A landscape with many valleys, sampled at points; each row gives a point and its height.
A ball rolls from a point to the lowest of its 2 nearest points, and stops where none of them is lower. Distance is the straight distance between rows; heights are no part of it.
Z91 h=296: -2.86 +2.66 -2.30 +0.14 +1.85 -0.65 +1.41 +3.67 +0.24 +0.14 -3.15 +2.88 +0.41 -0.35 +1.99 +0.00 -1.49 -0.94 -1.14 -0.24 -1.49 +4.75 +0.86 -1.45 +2.50 +1.62
Z977 h=178: -4.15 +2.62 -1.47 -2.15 -0.12 -0.25 +1.40 -1.32 +1.15 +1.10 +2.48 +0.72 +3.52 -4.43 -1.86 -1.76 -1.95 +0.98 +0.88 +1.54 +3.19 -1.71 +1.37 +2.08 -1.51 +1.55
Z263 h=373: +0.92 +1.59 +0.66 +0.66 +0.54 +2.73 -3.53 +0.50 +0.75 +0.99 +2.76 +0.62 -3.46 +0.49 -0.21 +3.10 +0.86 -0.47 +3.57 -1.92 -1.95 -0.15 -5.20 +0.33 +0.46 -5.18
Z347 h=468: -1.05 +2.26 -1.76 +1.03 +0.02 -0.67 +1.71 +1.24 +0.44 -2.03 +1.06 -0.39 -0.20 +1.84 -3.08 +0.81 -0.68 -1.37 +2.33 -1.47 +0.95 +1.33 -5.60 -0.32 +3.18 +1.71
Z317 h=579: -0.03 -3.75 +0.44 +0.93 -0.65 +1.04 +2.23 -0.05 +1.50 -4.88 -0.10 -1.03 -0.28 +0.24 -1.29 +2.77 -1.01 +0.38 +3.35 +2.00 +0.68 +1.36 -0.49 -0.77 +4.33 -0.24
Z973 h=480: +1.23 -1.79 +1.24 -0.75 -0.93 +0.84 -2.98 +3.39 +1.05 +2.62 -0.54 -0.24 +1.20 +0.33 +1.25 -1.28 -1.19 -2.52 +1.95 -2.40 +0.48 +1.81 -0.59 +0.45 +0.52 -1.78
Z947 h=552: +3.13 +0.08 +0.63 -1.17 +0.66 -0.38 +5.59 +0.61 +3.30 -1.78 -0.32 -0.44 -1.83 -1.15 +2.36 +0.46 +1.05 +0.23 +1.16 +1.35 -1.19 +1.45 +2.68 -2.74 -2.66 +2.56
Z896 h=317: +0.30 +0.82 -3.35 -0.51 -2.41 +1.88 -0.76 -2.98 -0.12 -2.06 +3.84 -1.36 -0.87 +1.62 -2.01 +0.44 -1.20 +1.17 -0.78 +0.30 +0.20 +0.92 +2.38 -0.13 +2.13 -0.38
Z507 h=546: -2.21 -1.50 +0.31 +1.20 -0.25 +1.20 +2.99 -2.34 +0.38 -3.05 -0.99 -0.85 -0.78 +0.58 +0.19 +3.24 +0.65 +0.51 +1.12 +3.00 -1.06 +1.84 +3.85 -0.14 +3.79 -1.45
Z985 h=316: -2.52 +1.21 +1.24 +0.22 +1.00 +0.54 +0.16 +2.57 -1.67 +0.73 -0.55 -2.16 +0.38 +2.48 -1.19 -0.69 +1.06 +1.70 +2.62 +0.93 -1.91 -4.30 +2.97 -1.32 -1.20 -2.14
Z529 h=388: -3.54 +0.60 +2.42 -1.00 +2.45 +1.97 +0.34 +1.14 +1.10 -0.75 +0.25 +0.05 -1.47 -0.87 -0.76 +0.56 -0.44 +1.58 -2.02 -1.39 -1.36 +1.57 -1.72 +0.59 -2.02 +3.05
Z332 h=691: +2.24 +0.85 +1.05 -2.74 -1.14 -1.11 -1.17 +0.57 -0.46 +0.65 +2.11 +0.76 +1.82 -1.73 +1.46 -1.00 -1.16 +1.37 -2.61 +2.73 -0.37 -0.94 -1.79 +2.86 -0.40 -2.77
Z154 h=467: +5.43 -1.33 +1.72 +1.13 -0.03 +3.59 +1.87 +2.31 +0.16 +1.33 +1.23 +0.40 +1.05 +2.20 +0.22 -0.37 +3.30 +0.87 +0.00 -1.54 -2.96 -0.21 -1.53 -3.69 +0.15 -1.06
Z181 h=602: -2.45 -0.81 +0.81 -1.59 -1.82 -0.70 -5.33 -0.32 -2.97 +4.20 -2.40 -0.71 -0.79 +1.86 -2.61 -1.01 -1.03 +1.11 +0.49 +0.11 +0.80 -4.86 +0.34 +3.15 -3.22 -0.29
Z78 h=591: +3.19 -0.98 -1.32 +1.31 -1.59 +1.64 +3.94 +1.82 +2.34 -3.80 -0.18 -1.49 +1.14 -0.49 +0.04 +2.52 +0.24 -1.57 +1.63 +0.42 +0.66 +2.81 -0.75 -3.32 +3.05 +0.95
Z960 h=221: -0.37 +0.45 +1.20 -0.83 +0.53 -2.50 -1.34 +2.96 +0.91 +0.77 -0.96 -0.49 -1.70 +0.81 +2.89 -0.20 +1.48 -1.94 -0.29 +1.92 -3.04 +0.15 +1.08 +0.83 -2.14 -1.20
Z203 h=665: +0.87 +0.66 +2.37 -0.12 +0.59 +1.04 +0.84 -1.70 -0.17 -0.62 +1.63 +0.80 +1.05 -3.58 -0.23 +1.80 +0.94 +0.28 -2.54 +1.66 +0.35 -0.04 -2.38 +2.78 +0.42 -0.78
Z360 h=704: -0.79 +0.17 -1.45 +0.48 +1.14 -2.63 +2.59 +1.89 +1.62 +1.62 +1.98 +1.50 +2.47 -1.38 +1.19 -2.35 +1.09 -1.11 -1.54 +2.52 -1.46 +3.36 -0.03 -1.90 +1.66 -1.74
Z844 h=282: +1.12 +0.56 +0.82 +0.54 -0.64 +3.00 -4.82 -1.43 -0.40 +2.66 +2.24 +1.12 -2.25 -1.90 -1.18 +2.00 +0.02 -1.34 +3.65 -1.46 +1.25 -3.11 -2.81 +2.52 -1.07 -5.03
Z425 h=759: +1.38 +4.23 -1.16 -2.42 -0.94 -2.45 +1.85 -2.86 +0.67 -0.91 -1.86 +1.66 +1.97 -2.58 +0.77 +0.40 -2.71 +1.35 -0.53 -1.16 +0.80 +1.99 +0.90 +1.00 +1.97 +1.20
Z243 h=655: -0.15 +0.03 +1.27 +0.35 +0.15 -2.58 -2.01 -1.19 -0.82 -0.10 +0.26 -2.27 +0.04 +4.64 -0.51 -0.31 +1.73 +2.22 +0.71 -1.41 -3.58 -1.47 -2.21 -2.03 +1.18 -3.41
Z884 h=352: +1.76 -0.61 +0.53 +1.65 +1.28 +1.20 -2.54 -1.76 +1.32 -2.44 +0.08 +1.23 -0.35 +0.69 +0.84 +1.40 +0.97 -0.06 +5.66 -2.92 -1.98 -1.80 -0.15 -3.88 +0.82 -4.32
Z449 h=738: +1.43 +4.99 -2.53 -1.73 -1.72 +0.57 +1.11 -1.13 -1.22 -0.32 -0.09 +0.58 +2.34 -0.94 +0.10 +0.80 -2.00 +2.13 -3.55 -0.38 -0.65 +2.13 +1.73 +0.23 +2.95 +0.36
Z660 h=530: +0.12 -1.17 -1.22 +1.37 -0.43 +1.25 -2.61 -1.89 -0.91 -0.85 +1.86 -1.35 +2.43 -0.81 -1.43 -0.29 -0.61 +0.87 +3.29 -2.28 +2.42 -4.10 +0.16 -1.76 +0.96 -3.10
Z89 h=588: +5.87 -1.43 +1.36 -0.39 +0.09 -1.29 -0.87 +0.29 -2.05 +2.31 -1.17 +1.90 +1.01 +0.00 -0.56 -1.45 -0.11 +0.97 -3.98 +0.57 -0.15 -0.89 -1.38 -0.10 -2.26 +3.04
Z358 h=681: +1.13 -2.07 +0.09 -0.11 -0.40 +2.07 -0.38 -3.36 +1.29 +1.52 +1.88 -0.04 +0.81 -0.47 -2.94 -2.56 -0.86 +0.31 -0.80 -1.46 +1.42 +0.11 +1.81 -1.24 -1.70 +1.27
Z928 h=279: -3.94 +1.50 -1.30 -1.33 -0.51 +0.27 -1.58 +1.10 -1.95 +0.87 +0.45 -1.00 +2.72 +0.08 -0.90 -1.93 -1.15 +2.01 +1.80 +1.59 +0.21 -4.68 +4.31 +0.48 -0.24 -1.94
Z448 h=461: +0.11 +1.47 -3.31 -2.40 +0.75 -2.47 +3.04 -0.91 +3.09 -1.51 +0.14 -0.35 -0.79 -3.07 +0.43 +1.06 -2.78 +0.89 -1.71 +0.19 +0.52 +4.82 +2.14 -2.05 -0.67 +4.08
Z128 h=490: -2.22 +0.33 +0.23 +0.57 +2.58 -3.96 +2.01 -2.99 +1.47 +0.35 -2.05 +0.20 -0.95 -4.52 +1.35 +0.37 +1.85 -0.99 -1.96 +0.50 +0.61 +0.33 +1.49 -0.91 -4.58 +4.19
Z288 h=380: +0.58 -1.52 +0.67 +0.79 +1.16 -0.93 +0.98 -0.78 -1.31 +2.79 -1.38 +2.30 -3.03 -0.18 +2.04 -0.96 +2.02 -1.24 -4.84 +1.77 -0.33 +2.17 +0.07 +2.17 -2.90 +2.85
Z206 h=509: -0.89 +1.65 -1.32 -0.89 -2.15 -1.38 +2.80 -2.98 -0.84 -0.56 -1.98 -2.73 -0.29 +0.26 +0.60 +3.42 -0.86 +1.22 -0.38 +2.84 +0.61 +1.97 +5.91 +1.55 +2.79 +0.68
Z634 h=210: -2.64 +2.30 -1.35 +0.51 +1.43 -0.82 +3.47 -0.67 +2.59 -0.01 -2.75 +1.87 -0.76 +0.70 +0.06 +2.16 -0.02 -0.98 +0.16 -0.59 -1.83 +6.48 +0.50 -1.85 +2.78 +1.85
Z738 h=645: -2.27 +3.40 -0.56 -2.35 -0.97 -2.43 -1.23 +0.82 +0.63 +3.19 -2.01 +3.47 -0.29 -0.65 -1.48 -3.08 -2.42 -1.67 +2.64 -0.32 +1.05 -1.43 -0.44 +3.48 -1.75 +1.48
Z933 h=514: +0.40 +1.46 -1.10 -1.69 +1.83 -2.13 +6.64 -1.40 +2.51 -1.36 -0.77 -0.35 -1.42 -2.18 +2.12 +1.41 -0.20 +2.40 -1.08 +0.75 -1.25 +4.13 +3.23 -3.31 -1.11 +2.35
Z706 h=180: -2.56 +4.09 +1.08 -1.22 +0.45 +2.55 +2.93 -1.52 -1.08 +1.62 -0.12 +0.06 -0.51 +0.81 -0.53 -0.99 +0.17 +1.77 -0.88 -1.13 +1.31 -1.15 +2.83 +1.40 -2.60 +3.20
Z821 h=644: +3.13 -2.28 +1.37 +1.90 +0.96 +0.12 +2.58 +0.90 +0.21 -0.46 -2.27 +1.07 +4.08 -1.71 +1.37 -0.24 +1.67 -0.45 +0.24 -0.72 -0.40 +0.59 +1.21 -3.67 +1.78 +0.22
Z113 h=572: +0.02 -0.73 +2.03 -1.17 -1.33 -1.34 +2.71 -2.17 +1.57 +0.21 -0.01 -1.04 +1.46 -0.35 -2.71 +0.97 -1.76 -0.13 +2.05 +0.81 +2.92 +2.31 -1.77 +2.67 +3.32 +0.60
Z64 h=426: -3.02 +1.62 -1.67 +1.15 -0.44 +0.76 -1.50 -0.24 +0.37 -0.83 +1.21 -2.40 -2.21 +2.05 -2.74 +1.41 +0.02 -1.69 +3.02 -2.61 +1.36 -0.67 -2.80 +0.39 +0.29 +0.54
Z785 h=474: +3.28 +2.98 +1.34 +0.31 +0.68 +3.23 -0.70 +0.99 +0.76 +1.07 +3.32 +2.19 +0.04 -0.10 +0.06 +0.71 +1.91 -0.27 -0.63 -1.61 -2.51 +0.52 -4.63 +0.40 +0.11 -2.98
Z908 h=680: -0.31 +0.72 -3.30 +0.91 -0.86 -0.94 +1.02 +1.04 -0.43 +2.56 +3.13 +1.34 +2.47 -1.36 -1.46 -3.74 -0.14 -1.55 -1.55 +2.02 +0.76 +1.00 +0.73 -0.31 +0.98 -1.24
Z104 h=356: -0.65 +1.34 +0.77 +1.23 +0.73 +4.04 +2.27 +0.08 -1.34 -1.49 +1.44 -0.45 -0.83 +1.72 +0.51 +0.32 +1.89 +1.36 +1.72 +0.60 -0.78 -2.96 +3.46 -1.15 +0.09 -2.92
Z783 h=598: +2.38 -2.45 +1.05 +2.46 +0.56 -0.29 +3.33 -1.73 +0.70 +1.34 -2.33 +1.02 +1.01 -0.65 -0.08 -1.35 +2.29 -1.60 +0.00 -1.22 +0.66 +0.93 +2.27 -2.75 -1.10 +2.49
Z756 h=329: -3.74 +0.15 +3.78 -1.16 +1.46 +3.30 -0.34 +0.49 +0.63 +1.86 +1.14 -1.00 -2.58 +0.65 -0.43 +0.22 +1.12 +0.80 -1.09 -0.18 -0.05 -0.83 -0.71 +2.93 -3.83 -0.17
Z835 h=535: -1.04 +0.50 +0.27 -0.12 +2.82 -2.25 +3.78 -2.14 -0.31 -0.61 -1.95 +3.04 -2.69 -4.85 +3.11 +1.15 -0.10 -0.97 -1.54 +1.80 +3.80 +0.85 +0.37 +2.69 -2.83 +3.78
Z422 h=580: -0.08 -1.25 +3.41 -0.45 -0.23 +0.60 -4.89 +0.96 -1.77 +3.97 -3.25 -0.74 -0.94 +1.26 -1.57 +0.75 -0.58 +0.39 +2.31 -2.04 -0.42 -3.16 -0.56 +1.24 -2.29 -1.23
Z676 h=430: -0.31 -1.71 -2.69 -0.61 -2.10 -1.37 +0.06 -1.67 -0.85 -1.35 +0.57 -1.42 -2.96 +1.03 -1.71 +0.17 -2.41 -0.61 -1.07 +3.16 +3.04 +1.24 +2.35 +3.14 +0.64 +3.62
Z309 h=567: +3.37 -1.35 -1.07 -0.81 -1.30 -1.50 -1.13 -0.89 +0.63 -4.50 -2.11 +0.09 -3.15 +2.46 +1.86 +0.29 -2.06 -0.84 +1.64 -0.14 -0.35 +0.41 +2.75 -0.46 +1.01 +1.51
Z728 h=381: -1.18 +0.89 -3.23 -2.23 +1.41 -2.79 +1.90 -0.32 +0.85 +1.17 -0.33 +0.00 +1.16 -6.07 +0.72 +1.23 -2.02 +2.34 -4.32 +1.10 +0.46 +3.13 +2.85 -1.26 -2.43 +3.23
Z580 h=714: +3.17 +3.73 -0.90 -2.35 -1.23 -0.67 +1.56 -0.51 -1.02 -0.08 +2.46 +0.97 -0.43 -0.20 +1.55 -1.00 -0.91 +2.26 -4.98 +1.28 -0.79 +1.21 -0.96 +1.62 -0.54 +0.56
Z651 h=442: -0.07 -0.78 +0.33 +0.42 +1.39 +1.98 -2.46 +1.16 -3.18 +1.65 -0.74 +3.76 +1.20 +0.62 -0.64 -4.57 -1.53 +0.83 -2.43 -2.50 +1.65 -2.61 -1.71 -0.07 -1.58 +1.55
Z371 h=302: +1.99 +0.30 +1.81 -0.20 -0.19 -2.99 +0.49 -0.67 +0.16 +0.88 -2.23 -0.24 -1.48 -1.25 +4.43 +0.60 +2.41 -1.91 -2.81 +1.71 -0.93 +0.15 +1.95 +1.69 -3.03 +0.31
Z630 h=449: -0.54 -0.58 -0.35 +2.65 +0.53 +1.16 -0.94 -0.96 +2.39 +0.72 -0.86 -0.39 -2.36 +1.17 -0.77 +1.54 +3.61 -3.14 -0.05 -2.15 -3.71 +2.63 +1.22 -3.10 -1.22 +0.07
Z812 h=198: -0.01 +1.36 +3.80 -0.13 +1.30 +0.73 +2.72 +4.77 +2.04 -0.67 -2.00 -2.02 -0.02 +2.25 +3.04 +1.50 +2.33 -1.04 +2.64 -0.73 -1.78 +0.14 -0.51 -0.93 -0.59 -0.22
Z730 h=443: -3.65 +1.64 +0.15 -1.59 +1.87 -2.71 +1.42 -0.39 +1.28 -1.11 -0.64 -1.63 -2.00 -2.23 +0.47 +0.90 +0.21 +1.16 -2.81 +0.50 -0.43 +0.51 -0.23 +0.39 -4.45 +5.16
Z862 h=630: +0.78 -2.73 -0.43 -1.40 +0.22 +1.23 -3.15 -2.01 +0.88 -0.68 +2.06 +1.09 -1.69 +0.99 -2.29 -3.22 -3.37 +0.76 +1.62 -2.09 +2.65 -1.34 -0.83 +0.14 -3.16 +2.13
Z24 h=673: +0.24 -3.55 +1.01 +2.03 +1.03 +0.46 -1.19 +1.93 -1.02 -1.49 -2.67 +0.56 +3.00 -0.34 +0.72 +0.03 -0.04 -0.60 +1.12 -0.55 +0.03 -0.27 +1.15 -2.14 +2.89 -1.45
Z751 h=540: -2.30 -1.33 +2.97 -0.73 -0.06 +2.78 -3.67 +2.19 +0.20 +4.38 -0.61 -0.33 +1.40 -0.55 +0.90 -0.07 -0.56 -0.35 +1.38 -2.90 +0.53 -0.59 -1.21 +1.85 -0.26 -4.14
Z256 h=476: -0.68 +1.58 -2.36 -1.74 -1.80 -3.00 +3.39 -1.28 -2.07 -0.27 +0.35 -2.06 -0.98 +0.82 -0.82 +1.51 -1.63 +2.35 -2.18 +4.65 +1.13 +1.63 +2.11 +2.56 +2.72 +2.01
Z342 h=204: -0.87 -0.07 +1.60 -1.26 +0.43 -0.87 +0.19 -1.01 -0.60 +1.17 -2.96 -0.51 +2.33 -3.12 -1.67 +0.41 -1.42 +2.08 -1.37 +1.00 +1.25 -1.57 +2.95 +0.02 -2.37 +3.29
Z93 h=512: -0.83 +0.05 -0.29 +0.87 -1.13 +2.02 +2.12 +1.25 +0.48 +0.16 +1.37 -1.57 +1.77 +1.03 -4.07 +0.86 -1.44 -0.84 +2.89 -1.05 +2.99 +1.58 -3.04 +0.64 +4.60 -0.10
Z100 h=628: +1.85 -0.75 +0.28 +0.16 -0.45 +1.05 +2.49 -1.77 +1.60 -0.82 +1.39 +0.95 -0.48 -2.08 -0.78 +1.13 -0.17 -1.46 -0.40 +1.01 +1.19 +2.69 -0.35 +1.49 +0.99 +0.54
Z819 h=363: +1.77 -5.48 -2.07 +2.89 -0.48 +2.10 -0.67 +2.16 -0.01 -2.58 +2.06 +0.25 -1.93 +1.10 +1.46 -0.75 +0.43 -3.53 +1.00 -0.24 +2.15 +1.13 -1.87 -1.01 +1.33 -0.04
Z505 h=666: -0.59 +1.49 +1.90 -3.39 -0.16 -3.44 -0.38 +2.08 +1.18 +2.26 -0.98 +1.34 +1.06 +0.67 -0.43 -3.44 -2.55 -0.08 +3.13 -0.58 +0.89 -1.01 -3.15 +2.89 -0.47 -0.14
Z184 h=520: +6.25 -3.23 +2.70 +0.48 +1.19 -0.51 -0.16 -1.13 -0.80 +0.42 -1.59 +3.95 -1.72 +0.63 -0.07 +0.26 +1.38 -0.17 -1.50 +0.00 -2.49 +0.92 -2.37 -0.29 -0.63 +3.04
Z950 h=621: -1.39 +0.78 -1.10 -1.61 -1.60 -1.62 -3.35 -0.87 -2.56 +4.11 -1.57 +3.07 -0.33 +0.06 -2.85 -2.25 -1.97 -0.60 +0.68 +2.41 +2.08 -4.42 +0.22 +4.45 -2.50 +1.22
Z157 h=396: -2.60 -0.26 +0.40 +1.07 +2.06 -0.94 -2.91 +1.77 +1.66 -0.62 -0.12 -0.55 +1.30 +0.18 -0.56 +1.13 +0.30 +0.04 +5.55 -1.16 -1.66 -2.18 -1.05 -3.38 +0.40 -3.88
Z900 h=473: +0.96 -0.79 +0.53 +1.22 +0.81 -0.38 -0.91 -0.69 -4.64 -0.62 -0.65 +1.24 +1.23 +2.69 -0.62 -2.90 +0.57 +2.61 -2.69 -1.17 +0.71 -4.05 -1.84 -0.38 -0.33 +0.90
Z834 h=508: -0.62 +1.12 -1.56 +1.24 -0.65 -0.98 -1.36 -1.66 -0.85 -3.11 +1.91 -0.96 +2.71 -0.95 +1.88 -1.12 +0.88 +0.07 -0.48 -1.84 +0.86 -3.31 -1.32 -0.84 +0.39 -2.27
Z455 h=415: +1.42 -4.08 -0.75 +1.50 -0.28 +1.91 -2.75 +5.05 -1.51 +0.63 -0.65 +0.10 -0.72 +2.49 +1.30 -1.68 -1.07 -2.55 +1.06 -1.96 +1.75 +0.69 -1.88 -0.04 +1.77 -0.52
Z396 h=493: -1.93 +0.29 -1.49 +0.68 +0.43 -3.00 -0.69 -3.22 -2.54 -1.62 +1.28 +1.93 +2.43 +0.56 +0.84 -4.31 +0.34 +1.52 -1.12 +0.01 +0.90 -4.52 -1.88 +0.80 +0.76 -1.59
Z882 h=594: +0.59 -0.34 +2.65 -0.64 -0.06 +4.55 -1.58 -0.49 -1.94 +2.55 +3.38 -1.21 +2.04 -0.96 -3.17 +1.54 +0.08 +3.41 -0.90 +0.48 -0.25 -2.45 -0.55 +0.61 -0.81 -3.68
Z698 h=107: -3.44 +2.65 +0.88 -2.15 -0.08 +0.06 +2.33 -0.55 -0.17 +1.70 -1.13 -1.14 +3.05 -1.85 -0.32 -1.88 -1.80 +2.26 +0.17 -0.65 +3.35 -2.06 +2.62 +1.12 -2.24 +2.98
Z970 h=291: +1.78 -1.33 +1.40 +1.39 +1.26 +1.53 -2.57 +2.40 +2.45 -2.29 +0.52 -1.41 -0.09 +0.72 +4.41 +1.82 +2.64 -0.67 +3.95 -3.66 -1.51 -1.33 -2.60 -3.04 -0.87 -2.93
Z541 h=401: -2.37 +0.97 -1.87 -0.75 +0.43 -0.86 -1.59 +1.20 -2.83 +0.85 -1.25 +3.50 +0.84 -0.85 +0.89 -3.38 -1.84 +0.87 -3.59 -0.54 -0.33 +0.06 -0.61 +1.32 +0.47 +1.50
Z300 h=674: -0.80 +1.56 -1.17 +0.42 -0.98 -2.66 -2.97 -0.34 -0.69 -1.30 +0.54 -4.24 -1.48 +3.75 +1.16 +0.80 +2.44 -0.05 -0.80 -1.22 -2.45 -2.34 -0.80 -0.88 -1.11 -1.95
Z840 h=548: +3.86 +0.06 +1.46 +0.48 -0.28 +4.82 +0.34 +1.93 -0.56 +2.25 +3.29 -0.82 +0.24 +0.23 -2.66 +1.59 +1.72 +0.58 -0.47 +0.07 -1.80 -0.13 -2.49 -1.09 -0.09 -2.82
Z404 h=338: -2.42 +1.98 +0.87 +1.52 +0.28 +0.08 +0.16 -1.29 +1.49 +0.96 -2.68 -0.20 -1.44 +1.74 -0.84 +2.33 +2.11 -2.19 +0.85 -1.45 -2.74 +3.01 +0.31 -0.19 +1.38 -0.20
Z744 h=700: -1.88 -2.81 +0.88 -1.09 +0.66 -2.59 -1.88 +0.19 -0.29 -0.91 -2.10 +1.47 +1.87 -1.34 +0.43 -0.82 -2.29 +0.76 +0.31 +2.21 -0.25 -0.07 +1.34 +1.44 +2.15 -0.52
Z768 h=484: +0.78 +0.11 -2.32 -0.24 -2.74 -1.82 +0.01 +0.92 +0.46 -0.30 -0.87 -1.77 -3.55 +0.66 +1.36 +1.65 -0.68 -3.15 -2.05 +2.38 +0.95 +3.88 +1.21 +2.63 +0.82 +1.42
Z965 h=597: +3.24 -2.50 +0.17 -0.63 -0.51 +0.51 -1.21 -1.70 +0.74 -3.55 -0.67 +0.85 -3.10 +1.39 -0.32 -0.59 -2.85 -0.54 +1.17 -1.65 +2.30 +0.10 -0.29 +0.97 -0.58 +3.27
Z122 h=534: -1.36 -2.71 -0.19 +2.99 +1.14 +0.64 +1.52 -0.74 +2.05 -0.93 -1.11 -0.67 -0.61 -1.45 +0.57 +0.68 +3.51 -2.17 -0.34 -0.52 -1.71 +1.72 +3.24 -4.26 -1.17 +1.81
Z106 h=360: -2.00 -1.06 -1.95 +1.38 -0.85 +0.17 -2.48 +0.27 -0.73 -1.85 +2.26 -1.89 +1.40 +1.04 +0.41 +1.33 +0.29 +0.68 -1.92 +1.54 -1.84 +1.12 -0.06 -0.54 +3.86 -4.52
Z216 h=555: -1.66 -1.66 +0.59 +0.11 -0.33 +3.44 -3.52 -1.95 -1.40 -0.48 +2.87 -1.75 +1.17 -0.25 -1.21 +1.30 -0.92 +3.09 +0.89 -0.38 +0.28 -2.75 +0.65 +0.58 +1.05 -3.96
Z952 h=399: -2.26 +1.94 -0.11 +1.80 -0.32 -0.61 -0.26 +3.07 -0.26 -0.85 +0.15 -3.37 +3.14 +0.49 +0.44 +2.72 +1.89 -0.23 -1.06 +1.02 -1.92 +0.59 -2.24 -0.89 +3.14 -3.54
Z292 h=431: -3.32 +1.54 +0.10 +2.00 +1.40 +1.02 -1.91 +5.00 -0.74 +0.85 -1.83 -0.17 +1.48 +0.26 +0.42 +1.90 +1.18 -1.45 +3.04 +0.30 -1.46 -0.83 -1.24 -0.71 +1.97 -3.88
Z997 h=237: -3.09 +0.40 -1.95 -1.10 -0.25 -0.59 -1.33 -0.04 +0.44 +1.10 +2.65 +0.85 +3.33 -2.68 -2.45 -2.89 -1.83 +0.66 +3.96 +2.07 +2.58 -4.05 +1.81 +0.86 -0.19 -1.39
Z259 h=689: -0.35 -0.20 +1.16 -2.40 +0.58 -4.27 -0.09 +2.46 +2.02 +0.47 -1.31 +1.26 +1.98 -0.96 +0.97 -1.22 -2.56 -0.36 +2.00 +2.04 -0.47 +1.67 -1.60 +1.41 +1.94 -0.78
Z120 h=308: -0.28 -3.37 -1.75 +2.78 -0.13 +0.47 -0.52 -0.48 -0.89 -3.73 +2.69 +0.09 -0.19 +0.05 +1.03 -0.38 +0.59 -0.92 -2.26 +0.57 +0.45 +1.61 -2.87 -0.31 +3.15 -1.10
Z691 h=447: +3.47 -3.65 +1.44 +0.60 +1.71 +0.77 +2.20 -0.95 -0.31 +0.16 -1.13 +3.39 -3.26 -0.71 +1.31 -0.21 +1.32 -0.14 -3.40 +0.60 -0.70 +2.27 -0.51 -0.18 -2.36 +4.87
Z994 h=132: +2.81 +0.27 +1.48 -0.99 +0.50 +1.04 +0.97 +4.99 +1.98 -0.54 -0.54 -1.26 -1.74 +2.03 +4.26 +1.00 +1.99 -1.09 +0.09 +0.36 -3.10 +1.55 +1.04 -1.11 -1.83 +0.67
Z654 h=257: -2.17 +0.44 +3.05 +0.33 +0.10 +3.70 +1.90 -1.55 -0.50 +1.90 -1.37 -1.28 -2.29 +0.40 -1.08 +1.09 +1.83 -0.01 -0.11 +0.63 +1.80 -1.40 +4.15 +2.08 -3.67 +1.99
Z458 h=527: +3.67 -0.06 -0.67 -0.49 -2.10 -1.36 -0.34 -0.56 +0.78 -2.41 -0.40 -1.65 -4.26 +3.16 +2.24 +2.19 +0.31 -1.55 -2.06 +1.38 -1.98 +2.94 +0.37 +1.30 +0.85 +0.76
Z81 h=642: +1.80 -0.17 -1.24 +0.02 -1.56 -2.11 -0.65 +0.31 -1.65 +3.93 +0.55 -0.03 +3.18 -0.20 -1.92 -3.45 -0.14 -0.12 -3.79 +1.37 +0.96 -1.47 -0.02 -0.45 -1.67 +0.87
Z537 h=241: -0.78 +0.07 +1.77 +0.57 +1.12 +0.20 +0.69 +2.22 +1.00 -2.05 +0.19 -2.12 -2.08 +3.78 +3.41 -0.23 +2.45 -0.45 +3.59 -1.78 -0.93 -2.17 -1.14 -1.19 -0.62 -3.03
Z750 h=629: +1.03 -1.61 +2.85 +0.24 +1.48 -1.10 -0.25 -2.78 -0.63 -0.65 +1.06 +0.50 -1.59 +3.04 -2.18 -0.64 +1.76 +2.31 +0.32 -0.66 -2.86 -1.43 -3.31 -0.76 +0.21 -1.18
Z919 h=209: +0.20 +0.23 +2.35 +0.12 -0.45 +2.09 -3.38 -1.94 +0.32 +1.27 +0.08 -0.22 +0.94 -2.28 +1.37 -0.50 +0.25 -1.19 +2.54 -2.64 +3.94 -4.52 -1.71 +2.00 -3.21 -2.80
Z747 h=379: -1.69 +0.52 -2.82 -0.66 -2.06 +0.08 -1.79 -2.10 -0.38 -2.09 +2.38 -1.73 -3.00 +2.52 -2.25 +0.80 -1.78 -0.30 +1.79 +0.57 +1.58 -0.48 +0.57 +2.32 +1.05 +1.47
Z363 h=400: +4.10 -0.64 +1.32 +1.56 -0.49 +3.67 +3.44 -0.24 -0.71 -0.93 -0.30 +0.53 -0.69 +2.32 +1.32 +0.00 +3.35 +0.05 +2.14 -0.48 -2.21 -2.22 +2.89 -3.25 -0.21 -2.52
Z428 h=297: -1.73 +0.30 -1.09 -1.91 +0.43 -3.18 +0.20 -0.57 -1.01 +1.61 -2.45 -0.29 +1.49 -5.24 +1.11 +0.75 -2.27 +2.36 -4.46 +2.47 +2.54 -0.45 +2.56 +1.34 -3.68 +3.51
Z224 h=205: +1.96 -1.39 -3.41 +2.07 -2.55 +0.06 -1.53 -3.24 -0.10 -1.61 +2.19 -1.30 -0.38 +2.19 -0.76 -0.71 +0.48 -1.66 -2.37 -1.76 -0.04 +1.94 +0.30 -1.68 +2.29 -0.45
Z912 h=353: -0.81 +1.09 -2.77 +0.19 +1.08 -1.96 -0.79 +3.71 -2.15 +0.62 -2.84 +3.43 -0.44 -2.04 +0.25 -0.12 -1.99 -1.50 -1.80 +1.70 -0.56 +1.52 +0.72 +0.44 +1.20 +2.13
Z68 h=690: -3.62 +2.55 -2.69 +0.46 -2.61 -2.00 -3.83 -0.14 -1.85 +1.83 -0.07 -3.15 +0.48 +2.21 -0.41 -0.50 +1.87 -0.24 -1.97 -0.96 -1.90 -2.61 +0.41 +0.24 -0.44 -2.57
Z313 h=559: +0.96 -0.49 -1.68 +0.87 -1.98 +2.62 +1.74 +1.97 +1.81 -2.35 +1.73 -2.07 +2.54 -0.01 -0.35 +0.38 -1.72 -1.63 +0.45 -1.59 +2.55 +3.52 -1.60 -1.33 +4.07 -0.36
Z672 h=586: +4.98 -2.86 +0.39 +1.46 +0.76 -0.37 +1.30 -1.75 -0.38 -1.30 +1.49 +2.30 -0.43 +1.86 -2.54 -1.29 +1.34 +0.31 +0.69 -1.07 -0.70 -0.15 -4.96 -1.99 +1.12 +1.87

Where does a ball stop that starts at each point below?
Z744 | Z634
Z216 | Z634
Z100 | Z224
Z68 | Z994
Z862 | Z224
Z300 | Z994
Z317 | Z224
Z78 | Z224
Z882 | Z698
Z89 | Z994
Z292 | Z994
